The views of a scene show one set of named points, each view turned or mirrored, shifted and resized as a whole, with a little noise and some points left out.

Scene 1
View 1
Q_634: [ 13 -26   6  28  12  10  12  14  20 -18   4 -22  -5   1]
Q_865: [ -6   6   3 -13  21   4   5  20  28  12  10  13  -6   2]
Q_357: [-5 -2 -4 -7 19  1  9 16 17 10  5 14 -3 -1]
Q_497: [ -9  12  -4 -25   9  -3   8  10  14  17   6  34   9   2]
Q_368: [ -7   5  -3 -21   3  -3  12   4   8   8   4  27  16   2]
Q_95: [  0   5   8 -17  -2   5   7   6  12   0   6  17  14   7]
Q_362: [  7  -8  10   0  -4   8   9   4   9 -10   4   4  13   6]
Q_559: [ -7  12   5 -25   9   2   7  12  17  13   8  25   9   4]
Q_771: [ -5  10   9 -17   8   8   2  14  26   9   8  17   4   7]
Q_738: [  8  -5  17   0  -7  13   6   7  18 -15   9  -3  10  11]
Q_460: [ -2 -14 -15  -2   0 -10  21  -4 -11   0  -4  22  18  -4]
Q_489: [ -2 -12 -12   7  22  -3  14  14  12   6   2   8  -3  -5]
Q_323: [  9  -7  15  -6 -20  10  10  -4   3 -17   5   5  22  12]
View 2
Q_865: [-3  1  1  1 -5 -7  0  1  3  2  9  8  0  6]
Q_634: [-23 -11  -6  -1   3   1  -7  -1   0  -6 -11 -17  -1 -10]
Q_771: [-6  4  0  7 -3 -1 -4  5 -1  3  4 -1 -3  1]
Q_323: [  0   7 -12   0   2  13   3  16  -1   1 -12  -2  -2  -2]
Q_362: [-6  1 -8 -1 -1  6  1  9  0 -1 -6 -4 -2 -1]
Q_357: [-7 -3  1 -1 -5 -9 -1  0  1  0  9  5  1  6]
Q_489: [-13  -9  -3  -9  -4  -9   0  -2   2  -6   1   2   3   2]
Q_559: [ 3  7  1  3 -5 -4  1  5  0  4 11 12  0  9]
Q_368: [ 4  5 -3 -4 -6 -3  5  7  2  0  6 13  1 10]
Q_497: [ 0  1 -1 -5 -5 -5  5  3  2  0  6 11  1  9]
Q_460: [ -2  -3 -10 -17  -2   0  11   8   1  -6  -7   8   2   7]
View 3
Q_865: [-13  -1  10 -12   1  -6  -1  -4  -3 -14  19 -18   4  -8]
Q_95: [-12   5   8  -1   6 -10  10  -1  10  -8  11  -8  10  -3]
Q_634: [ -7 -21  15   1 -19  14   0  -7   5   8  -3  21 -19   5]
Q_460: [-10  26  -7   5   7  -3 -22  16 -15  -1  25  10   9  -6]
Q_323: [-11   7   3  14   6  -9  12   3  23   3   2  10   9   3]
Q_362: [-12   0   8   6   1  -4   7  -1  13   1   5   6   3   1]
Q_497: [-12   9   5  -8   8  -9  -5   2  -4 -12  21 -14   8  -8]
Q_738: [-12  -8  12   6  -1  -3  14  -5  20   0   0   5   1   3]
Q_357: [-13  -2  12 -16   3 -10   0  -4  -4 -18  22 -22   4  -9]
Q_771: [-12  -5  14 -11   4 -11  11  -6   5 -17  14 -19   6  -5]
View 4
Q_865: [ -2 -26   7  -6   7  -5   0   9   7  -6  -8 -16   6   6]
Q_559: [ -1 -26   8  -9  11  -8   6  20   1   6  -6 -19  12   5]
Q_362: [  4   5   2   5   9  -5   3  -3  -9   2 -13 -10  -2  -1]
Q_95: [  4  -9   6  -1  12  -7   7  11 -10   8 -10 -15   6   3]
Q_323: [  9  14   0   9  12  -7   6  -2 -23  11 -13  -6  -3  -1]
Q_460: [ 20 -11 -15  -7  -6  15  -1  10 -10   0  -5  -6  -7   4]
Q_357: [ -4 -22   4  -6   6  -3  -1   4  11 -10 -10 -15   2   5]
Q_497: [  5 -26   0  -8   4   1   2  15   1  -1  -6 -13   4   6]
Q_738: [ -2  10   8  10  15 -12   4  -9 -11   1 -16 -10  -2  -3]
Q_368: [  6 -23   1 -10   6   1   4  20  -5   6  -5 -14   7   6]
Q_634: [ -3  15   0  16   4  -3  -7 -31   8 -23 -20  -5 -16  -3]
Q_489: [  1 -18  -5  -2  -5   5  -8  -5  14 -20 -11 -10  -7   3]
Q_771: [ -7 -19  15  -4  14 -14   5   9   4   0 -11 -19  10   4]
View 5
Q_497: [ -7   4 -10 -10   0  11   5  -5  -2   0  -1   3  -6  -8]
Q_460: [  4  -2   1 -13   3  12  13 -14   8  14  -1  -3  -3   3]
Q_865: [ -8   5 -13  -8  -5  10   6  -1  -8  -5  -3   3  -5  -6]
Q_323: [  2 -13   8   1  -5  -8   9   5  12   7  10  -3 -10   2]
Q_357: [ -5   6 -12  -9  -8  11   9   0  -9  -4  -3   2  -3   1]
Q_634: [ 13  -3  -2  -2 -24   1  21  11  -6   0   0  -5  -2  33]
Q_368: [ -9   2  -8  -9   3   9   4  -6   0   2  -1   2  -4 -12]
Q_95: [-6 -4 -3 -4 -2  0  5  1  2  1  5  2 -8 -8]
Q_489: [  3   8 -10 -12 -10  16  15  -4  -8   2  -7  -1  -1  12]
Q_771: [-13   1 -13  -5  -6   3   5   4  -9  -9   2   4  -6  -9]
Q_738: [  5  -9   2   2 -15  -8  13  12   0  -1   6  -4  -7  15]
Q_559: [-13   3 -12  -7  -1   6   2  -1  -5  -4   1   4  -7 -14]

Which points are out of place in each view (at most two, in the order of its rows)? Write - if all are in place.
view 1 -> Q_865, Q_497
view 2 -> Q_771
view 3 -> Q_460, Q_357
view 4 -> -
view 5 -> Q_738
